Each scene shows the same named points in several views. A view is turned or mirrored, shifted and resized as a whole, has a little noise and may leave points out.

Scene 1
View 1
<86>: [ 15 -17 -20  -5 -37   6  -3  15 -33 -24  26 -13  -4  30  -9   7 -15  19
  31  -1 -11  -5 -23  16   5]
<118>: [ 10  23 -21   4  15   3  19   2 -27 -25   4 -20  -1 -30 -19   8  -1   2
  49 -16 -33  -1 -15  26  17]
<210>: [ 13   8   6 -10   0  -3  -9  21 -10 -42  13 -13  -8  19  -6  10  17  -1
  -3   7 -24  -8 -55  12  13]
<48>: [  9 -21 -24 -14 -37  11   3  11 -48 -35  17 -32  -1  21 -23   7 -23  18
  47 -12 -28  -4  -9  18   7]
<44>: [ 22  24 -15  24   7  -7  10  13 -14   0  16  17  -5   7  11  18   8   2
  11  -8   0  -7 -45  25   6]
<115>: [  6  26  11  -6  25  -4  -3  21  -5 -48  -4 -23  -8  -8  -9  18  31 -20
   2  -3 -37  -7 -57  18  18]
<4>: [ 13   4  12 -11  -6  -6 -20  31   2 -39  17 -10  -7  30   3  15  21  -7
 -14  13 -16  -9 -67  11  12]
<183>: [ 26 -13 -16   9 -37   1 -13   1 -21 -13  32  16   2  30  -2   7 -12  30
  34  16  -2   4 -36  20   5]
<129>: [ 12   2  -2 -19   3   6 -19 -14 -20 -60   4 -24   2 -20 -31  -1   9   5
  55  15 -41   6 -28  22  23]
<225>: [ 13  29   6   3  24  -5  -2  22   2 -39   4  -7  -7  -5  -4  19  27 -17
  -7  -1 -24  -5 -63  20  13]
<191>: [ -8   5 -34   1 -15   5  46  44 -49 -26   6 -52 -13  17 -16  24 -25  -5
  21 -59 -29 -23 -13  17  -1]
<39>: [ 12   6  -8   9 -11  -5   3  23 -15 -18  21  -6 -10  27   5  20   7   3
   2  -6  -7 -11 -44  17   4]
<53>: [ 17  33  -5  37  14 -12  21  33  -3   6  17  13 -11  18  23  29  13  -6
 -16 -24   7 -19 -58  21   3]
View 2
<183>: [-28   3  15 -37 -18  -2 -19  30 -22  26 -35 -17 -21   3   2  20 -12  11
 -53  21   4 -47  17  13   0]
<191>: [  9  -9   8  19   5  15   9   3  21  -6  -2   7  20  19  17 -15   2   7
   4 -39  16 -48 -22  14 -11]
<86>: [-15  -7   0  -5  -6  12  -4  14   0  13 -13  -2   4  13   8  -4  -2   7
 -25 -12  11 -57  -9  14  -5]
<115>: [ 12 -32 -25  15  14  11  25  11   2 -16  -3 -18 -14  10   5   6   8  10
 -39  26 -30   4 -13  -9  -1]
<225>: [ 10 -24 -12  10  15   9  25  12   2 -15 -12 -23 -18   3   2  14   2  12
 -38  29 -28   9  -8  -8   0]
<44>: [  5  -9  28 -13   7  -3   1  12  -2  -4 -32 -10 -17   9   9  21 -14  13
 -33  10 -13   0   6  -2   0]
<48>: [-24 -10 -16  -9 -14  16 -10  21  -6  20  -7  -3   6  11  10  -6   2   6
 -27 -13  13 -71 -11  22  -4]
<118>: [ 11 -23 -13  -1  -3   2 -22  22  -4  -4  -7  16  -3  14  15   9  11   6
 -46 -10 -18 -13 -19  20   1]
<210>: [-10 -18 -15   2   9  18  26  13  -3   0  -9 -28 -14   7   2   3  -3   8
 -36  29 -11 -19  -2  -6  -1]
<39>: [ -8  -6  11  -1   7  11  19   6   3   4 -23 -21 -15   6   6   7  -9  11
 -25  12  -5 -21   5  -3  -5]
<4>: [-14 -14 -13   3  11  19  36   7  -2   1 -17 -38 -19   1   1   6  -8  13
 -32  39 -15 -18   5 -16  -3]
<129>: [ -6 -31 -53  -6 -10  11 -14  35 -15   6   4  -4 -11  10   7   3  17   5
 -65  17 -20 -31 -20  13   2]
View 3
<129>: [ -9  -7  23   8 -32  -7   3 -13  23  -7 -53  -7 -22 -13   2  -6   7  -2
  -9  19   5 -14  12  -8  22]
<210>: [-15 -14  17  15 -22   1   6  -2  22  -9 -18  17  -3  -8   3   9   5 -17
  -5  27  24  30  -3 -11  -5]
<118>: [ -1  -7  10   3  -9  -2  -2   8   0  -8 -16  -7 -17 -20  28   0  19  -5
 -15  10   9 -19  25 -14  21]
<86>: [  4  -7  -5 -11  -9   4  18   8   8   1 -17  18  -3   4  18  -8   6 -30
 -20  23   8   6  30  13  19]
<53>: [ -6 -18  10  17   3  12  -4  33   2 -27  33  26   6 -22  27  29   8 -25
  -7  15  32  36   6 -14 -11]
<191>: [ 11  -1 -28  -8  21 -12  11   2  -4  10  14  -2  -6   7  30 -18  22 -29
 -32  26  27  12  27   7  10]
<39>: [ -7 -14  10   9 -14   7  10  17  10 -11  -2  26   1  -7  14  11   6 -26
  -7  26  22  26   8  -2  -2]
<115>: [ -8 -12  18  20 -10 -10 -10  -4  11 -10 -14  -9 -18 -21  14  12  16  -2
  -8  17  26   3   0 -22   2]
<48>: [  8  -2  -9 -20 -18  -3  28 -10  13  14 -44   3 -11  10   9 -28   9 -29
 -23  28   2 -14  36  16  33]
<225>: [-16 -17  20  27 -14  -6 -11   0  15 -16  -5   4  -7 -19  12  17   7  -8
  -1  18  31  24 -10 -22  -9]
<183>: [ -7 -13  17 -10 -35  26  27  24  18 -15 -27  41   8  -4   8  10  -9 -33
  -4  20  -1  13  31   8  19]
View 4
<115>: [  5   7   8 -24   7   3 -11   8  -5  -6  -4  -4  13  13   9   7   2 -20
  10 -21 -13  14 -33 -18  -8]
<129>: [-14  25  20 -34   0  -2  -7  28  19   1 -16  -8  17   6  -7  -2  11  -9
   2 -19 -37  -8 -17 -10 -34]
<53>: [  9  -4 -10  -4  21   2 -20  -9  -2 -30   1  11  14   7   4  -3   1  -1
  -4   5  27   9 -31 -26  23]
<118>: [-17  25  12 -10   6  -7 -22  20  18  -8 -13  -5  18  -5  -4 -17  19  -1
  -8 -24 -21  -2 -26 -21   1]
<225>: [  5   5   6 -26  10   5  -5  10  -3 -11  -6   4  13  13   3  11   1 -11
   6  -7  -3   5 -24 -17 -14]
<44>: [ -1  10  -1  -9  14  -3 -13   2  11 -30  -7   7  15   3   1  -4   6   6
 -10   2  17   0 -25 -20   6]
<183>: [ -6   7   2 -22  23   2  -9  21  23 -27 -12  12  16   6 -25   5  13  19
 -11  22  -1 -23  -3 -19 -22]
<4>: [ 17  -6   8 -37  12  10  -4  11  -7  -7  -3   4  12  21  -1  24  -2 -18
  16   4  -8   5 -22 -15 -29]
<191>: [ -4  -3   2   6  42   9 -45  15   3  -7  -8  12  24   1 -25 -20  34  -7
   1 -23 -38  -9 -23 -47  25]
<210>: [  7   1   7 -27  16   5 -12  10   0 -11  -7   4  16  14  -5  14   2 -10
   9  -1  -9   1 -21 -20 -17]
<48>: [-11   9   8 -16  33   8 -27  31  20  -8 -13   7  22   4 -34  -7  30   8
  -5  -4 -39 -26  -5 -29 -18]
<39>: [  5  -3  -3 -16  24   6 -17   7   4 -22  -6   8  16   8  -8   2  10   0
  -1   7   3  -6 -20 -24  -3]
View 5
<48>: [  2   5  -5  23 -11 -19   5  -5  47   5  -1  -6   7 -23   5 -12  -6   6
   2 -56 -23  14   3 -42  48]
<53>: [ 32 -11  30 -13   0 -26  11  10  -6  33  12  32  21  33 -21 -21   8 -11
 -31  -6 -58  32  39   2  13]
<4>: [ 18 -15  10 -16 -17 -47  11  32   3  27  27  14  -4 -22 -23 -19  -6   0
 -32 -39 -29  32  54 -16  15]
<210>: [ 14 -11   7  -4  -7 -39   8  24   5  20  27   8   0 -21 -22 -25  -5   4
 -30 -41 -26  22  46 -18  16]
<39>: [ 24  -9  17  -7  -9 -31  10  13  11  26  14  15   6  -2 -14 -15  -1  -3
 -22 -28 -39  30  36 -15  23]
<44>: [ 22 -16  20   7  -9 -38   2  -2  10  38   2  17   5 -11 -15 -21  -4  -4
 -31 -23 -50  28  27  -3  20]
<225>: [ 18 -13  21  -3   5 -29   3  30  -8  25  30  23   5  -8 -25 -30  -5   9
 -44 -30 -28   9  60  -5  -1]
<129>: [  2  -6  -1  34   3 -23 -19  13  25  10  11  -3  -6 -51 -11 -34 -21  22
 -32 -61  -8 -10  36 -16  12]
<191>: [  6  19   1  -5  11   0  18  13  35  -6  18   9  23  41   2 -13   8   2
  13 -43 -21   4  12 -43  48]
<118>: [  5  -1  13  32  17  -4 -14   3  22  12   6   9  14  -5  -5 -31 -10  19
 -28 -40 -22 -18  21  -8  15]
<115>: [ 14  -6  17  -4  11 -21  -2  33  -4  15  36  15   1 -10 -27 -32  -6  13
 -41 -40 -17   0  55  -9   6]
<86>: [  7   3   1  14  -8 -21   9  -1  38  10   1   1   8  -7   0 -13  -5   3
  -1 -46 -31  17  12 -34  48]
View 6
<48>: [ 29 -12  33  26   2  18 -27 -12  -8  15  -1  16  19 -16  11 -10 -26  -7
   0 -26   9  -9  -3  -9  -4]
<210>: [  0 -17  16  -8  -8   6 -14   2 -17   4  -1 -11  -6  -5  -5 -13   9  -3
  -3 -17   1  11   3 -14 -15]
<86>: [ 21 -17  31  23  -1  11 -28  -8  -8  15   2   6  17  -9   1  -1 -21 -15
  -3 -22   7  -6  -6  -3  -1]
<4>: [ -4 -20  12  -9  -8   4 -19   5 -19   6  -1 -15 -13  -1 -12 -16  14  -4
  -6 -21  -2  23  13 -12 -16]
<118>: [ 13 -11  38  -1 -13  13  -5  -5 -19   3   1   4  17  -2  -4  -9  -8 -11
   5   8  11 -29 -31 -16   0]
<44>: [  3 -22  27  15 -27   9 -18   4 -18   1  -3 -22   2  14 -28  -1   4 -24
  -5   5  17  -2  -6  -4  -6]
<183>: [ 26 -11  25  39 -23  26 -30  -1 -19   2  -9 -13   3   2  -6 -16 -16 -13
  -1 -19  17  13  16 -20 -10]
<225>: [ -8 -21  16 -22 -14   0  -8   8 -22   2   1 -16  -7   0 -17  -8  23  -7
  -1  -2   2   7  -9 -10 -14]
<115>: [ -9 -18  19 -27  -6   0  -6   5 -20   2   6 -10  -6  -6 -12 -11  18  -5
   0  -4  -5   1 -16 -13 -14]
<191>: [ 18 -24  39  21  13  -3 -35 -14   4  27  16  20  28 -16   0  17 -25 -20
  -6 -27   0 -14 -17  17   8]
<53>: [-12 -31  24  10 -25  -1 -21   8 -13   6   4 -28  -2  21 -41   8  13 -29
 -13   5  12   8  -3  11  -5]

Which points are out of place in each view (at most two, in the order of its rows)? Write none if all are in place.
view 1 => <86>
view 2 => <183>
view 3 => <115>, <48>
view 4 => <225>, <4>
view 5 => <44>
view 6 => <191>
